Each row is a point on a tangle of strands that fork, close into loops and nearly touch. The rows are in no order.
(in the rows, 100 means zero)
Two points are linked if the straight distance between their rows is under 72.2. Some points are linked to none.
K_520: [104,75,86,79,127,125,82,103,94,75,92,121,124,85,92,100,112,121,115,87,97,83,94]
K_266: [117,69,113,102,109,113,95,109,112,102,120,93,112,85,108,132,86,92,85,104,92,121,82]
K_440: [145,102,124,67,86,115,58,88,104,101,134,114,106,145,99,82,71,91,112,101,60,94,83]
K_815: [125,123,113,119,84,91,101,93,101,125,129,84,92,111,104,105,90,80,73,106,80,118,106]
K_985: [73,86,101,105,95,109,82,125,106,82,131,90,104,111,72,116,78,87,154,107,74,123,81]
K_414: [130,98,112,111,74,111,71,101,97,80,145,87,81,133,97,109,73,63,106,109,68,121,87]
K_904: [135,117,115,64,89,104,87,95,127,111,124,104,103,145,108,72,105,90,116,118,52,89,80]
K_62: [30,91,121,103,120,101,137,128,64,91,62,93,71,71,93,118,104,116,84,91,103,86,80]
K_305: [113,85,100,88,105,110,59,94,83,55,119,107,125,87,119,120,79,104,119,95,101,126,109]
K_566: [123,83,87,105,109,81,96,82,77,40,109,114,94,63,117,119,108,123,90,86,107,112,117]
K_972: [80,140,92,146,79,69,107,99,104,101,92,81,97,91,91,110,99,82,107,124,132,115,148]
K_851: [78,111,79,112,128,77,88,59,50,67,74,80,81,112,125,123,116,83,83,84,92,80,74]
K_718: [136,119,97,82,90,92,86,80,87,69,102,117,100,82,100,81,102,109,103,96,81,92,129]
K_868: [111,80,68,100,105,102,113,97,127,113,92,110,103,116,108,98,114,108,99,92,114,107,91]
K_875: [90,115,99,116,90,77,119,125,144,118,80,97,125,51,85,106,114,78,125,120,141,120,162]
K_10: [92,98,136,91,73,78,93,133,97,63,145,100,88,79,94,121,80,99,126,115,68,107,108]
K_939: [58,83,108,108,124,103,117,128,57,100,64,115,81,59,83,106,98,121,72,98,120,93,75]
K_652: [95,106,106,91,119,107,105,67,68,112,91,79,104,118,118,112,102,79,69,77,80,90,65]
K_900: [119,129,94,116,78,85,105,87,128,112,111,96,109,79,107,96,113,81,103,103,99,117,139]
K_379: [88,101,95,94,137,101,104,59,51,86,77,78,81,126,133,105,116,82,72,67,73,87,68]
K_70: [103,137,88,133,92,85,102,97,123,127,95,80,108,84,109,108,103,69,81,111,123,123,140]
K_590: [40,91,110,102,123,104,116,114,93,95,80,92,91,80,82,112,113,112,112,92,87,93,76]
K_327: [84,113,109,85,100,110,107,82,77,87,85,106,91,145,69,71,97,111,137,98,103,73,90]
K_145: [101,87,121,63,112,130,116,102,97,138,103,78,98,163,85,83,75,89,105,86,78,93,50]
K_322: [102,91,93,87,116,76,146,99,148,120,111,92,115,66,137,109,140,128,80,82,91,88,106]
K_714: [101,84,69,114,123,94,94,106,82,125,52,122,97,67,93,81,108,110,60,100,151,73,104]
K_848: [101,64,83,79,121,122,99,114,104,84,85,137,101,97,78,72,107,132,124,91,111,89,86]
K_810: [100,131,94,119,75,65,95,95,86,51,112,114,96,83,81,93,103,112,132,117,94,105,142]
K_345: [105,97,86,137,85,78,89,80,88,79,113,73,75,106,122,130,107,68,84,98,85,136,97]
K_405: [140,107,129,88,74,121,71,93,86,93,129,98,80,146,96,92,53,91,93,108,69,110,89]
K_321: [110,137,120,104,81,79,112,91,115,141,115,77,91,129,114,91,115,96,81,110,96,94,120]
K_873: [104,116,97,104,89,82,111,105,139,119,94,102,125,75,99,93,118,100,131,100,125,94,148]
K_214: [85,136,99,134,89,109,100,102,90,150,96,75,112,127,119,111,93,56,66,112,108,104,101]
K_796: [67,74,109,107,128,98,90,109,71,70,95,95,106,48,103,138,89,108,83,89,106,96,87]
K_752: [117,68,91,98,141,132,84,75,104,114,90,101,114,119,102,87,95,88,82,91,96,98,64]
K_625: [66,131,111,98,100,92,105,88,84,98,78,106,100,118,71,76,102,118,116,115,111,73,115]
K_777: [84,95,93,100,122,93,103,110,77,121,56,130,99,77,88,63,121,141,85,91,129,67,110]
K_945: [97,110,84,135,69,69,129,96,101,106,87,96,59,106,97,108,106,109,86,116,133,123,116]
K_250: [86,108,72,117,115,77,71,64,75,70,85,93,102,98,121,112,127,88,97,96,98,95,102]
K_438: [69,94,88,110,106,97,96,114,53,91,55,119,77,82,71,90,91,110,81,117,136,76,92]
K_385: [112,91,114,83,124,125,82,78,79,115,97,93,113,121,103,99,77,76,75,84,84,97,63]
K_891: [110,97,95,106,88,100,105,84,129,168,90,92,105,123,116,88,104,96,68,88,120,105,98]
K_925: [118,87,89,104,96,68,119,92,101,70,106,113,70,71,108,112,119,119,88,89,94,111,110]
K_39: [103,79,111,73,106,106,126,99,117,134,100,91,89,159,99,74,97,114,104,88,97,87,67]
K_91: [123,94,67,82,94,105,94,117,130,58,104,122,123,99,108,99,128,107,152,94,90,88,89]
K_12: [108,82,93,91,116,117,70,91,82,78,98,110,122,76,95,108,77,106,100,102,102,95,97]
K_222: [111,97,105,70,91,109,96,106,130,124,119,105,129,135,98,81,101,104,137,104,70,97,79]
K_906: [166,91,131,58,92,117,107,113,121,107,131,117,100,69,101,97,82,126,76,108,74,101,96]
K_955: [62,58,114,88,130,128,96,131,88,79,93,119,108,44,85,121,94,121,94,92,99,89,81]
K_525: [81,98,83,96,109,114,89,85,58,67,71,119,89,123,63,66,87,100,126,113,118,77,92]
K_957: [136,92,86,87,101,94,77,80,81,41,100,134,108,67,122,92,102,117,107,87,103,100,131]
K_800: [103,93,112,86,101,113,116,80,121,148,97,84,99,143,100,85,102,109,70,88,111,102,72]
K_726: [75,139,123,130,49,101,125,95,79,118,84,81,52,146,91,97,90,96,116,126,133,99,125]
K_18: [110,133,101,114,77,92,119,76,64,96,87,96,52,132,100,92,89,89,86,108,93,97,109]
K_967: [100,107,103,103,122,119,100,111,130,141,106,82,136,66,101,106,93,83,93,110,90,110,118]
K_9: [87,122,127,107,70,75,116,99,132,121,119,94,89,120,95,85,117,112,109,108,108,93,122]
K_872: [67,100,106,117,114,77,102,94,84,77,107,86,99,66,109,137,110,94,92,101,88,102,98]
K_932: [118,77,88,66,93,119,113,123,138,112,109,111,113,127,85,89,101,124,137,102,93,94,80]
K_31: [123,93,74,119,90,65,132,89,93,86,90,110,59,83,102,99,110,122,63,102,120,116,119]
K_279: [115,120,115,110,66,82,82,113,95,52,122,111,101,53,77,93,80,97,138,122,99,106,146]
K_137: [145,89,90,71,78,106,103,108,118,60,118,122,97,107,104,98,113,114,129,94,84,98,84]
K_375: [132,82,96,56,82,108,111,137,129,83,115,127,105,121,89,94,89,131,135,115,72,95,79]
K_367: [70,98,106,99,95,94,103,121,128,99,123,103,121,106,82,113,107,108,145,109,82,104,94]
K_828: [101,122,121,88,86,109,72,100,92,85,136,103,127,88,95,96,87,91,132,107,67,86,121]
K_738: [93,98,73,118,104,96,98,90,61,76,66,111,78,105,73,91,94,101,103,112,124,98,104]
K_687: [52,124,124,82,113,102,148,102,77,119,82,83,70,107,117,101,100,98,82,71,87,79,80]
K_248: [72,115,145,113,78,92,118,112,45,70,94,100,66,63,88,124,77,112,75,110,90,105,98]
K_6: [86,84,86,100,127,102,116,112,120,126,92,100,113,87,97,90,122,118,85,81,122,97,101]
K_724: [65,52,98,79,144,127,80,119,99,69,103,115,122,59,95,108,122,126,121,88,105,71,86]
K_789: [94,64,77,99,106,120,110,93,134,112,94,90,98,152,121,101,116,100,107,86,114,123,69]
K_287: [121,51,82,68,120,136,107,131,126,93,103,130,112,106,80,86,93,126,123,93,105,100,61]
K_191: [123,121,89,144,88,83,97,79,95,115,124,78,71,113,133,122,99,64,58,99,84,136,101]
K_483: [74,120,93,132,76,69,107,102,109,71,95,100,88,100,87,99,115,104,130,120,121,107,150]
K_537: [79,118,89,128,106,86,92,92,100,121,92,71,104,103,111,112,105,78,77,101,105,111,112]
K_822: [128,89,108,99,88,107,65,108,97,70,139,93,94,102,112,123,68,81,120,96,89,133,108]
K_970: [86,101,84,113,100,101,115,95,113,166,81,92,110,103,117,96,102,94,49,93,147,86,90]
K_707: [120,81,95,76,132,113,97,91,135,128,111,101,136,91,123,92,118,101,76,80,80,93,85]
K_67: [91,87,99,85,127,98,118,100,108,141,70,117,103,78,103,79,122,140,76,86,120,73,98]
K_989: [84,146,107,129,63,98,116,89,53,109,81,81,60,145,106,90,82,77,91,133,116,95,115]
K_850: [107,103,95,80,102,104,101,125,136,82,121,111,124,88,100,111,108,101,153,97,81,110,104]
K_404: [97,126,101,134,94,104,79,100,126,169,118,56,126,126,118,106,93,50,78,111,109,122,120]
K_457: [96,94,80,120,91,87,111,116,106,151,65,105,92,77,101,86,98,102,56,98,156,91,108]
K_324: [73,138,136,125,58,89,113,111,103,115,107,89,73,132,80,86,100,112,120,117,116,96,121]
K_27: [153,132,89,79,85,99,71,91,111,71,105,121,136,65,114,73,107,87,111,100,92,88,137]
K_870: [122,82,112,94,98,124,81,91,77,93,105,104,107,103,99,111,66,94,79,96,99,113,80]
K_499: [114,66,111,101,88,127,71,127,117,80,144,87,112,108,84,127,70,77,136,113,92,128,87]
K_5: [100,77,102,107,122,115,103,122,132,128,113,78,136,77,107,131,97,85,94,99,104,129,95]
K_788: [41,114,115,90,113,103,94,110,86,87,72,101,111,92,77,87,111,119,115,102,96,75,108]
K_109: [117,102,106,79,123,105,104,113,133,137,103,110,141,67,115,97,119,95,113,91,90,99,110]
K_236: [130,71,76,79,127,130,87,85,129,120,91,118,136,119,119,85,114,97,83,74,90,99,72]
K_775: [101,118,84,132,80,77,104,87,79,79,96,89,61,118,104,114,103,86,85,110,108,113,116]

A fork is a point with three links, a tip a point with one. Leave the first point through the second and follow the links. Name the first fork or tip that comes.
K_868 / K_6 | K_145
K_145 / K_39 | K_789
K_191 / K_815 | K_775
K_932 / K_375 | K_822
K_870 / K_266 | K_385

A tip is a point with one link. Name the tips that can be reached along the links from each point below, in the order of the rows.
K_868 | K_145, K_789
K_718 | K_27
K_367 | K_250, K_872
K_900 | K_875, K_279, K_404
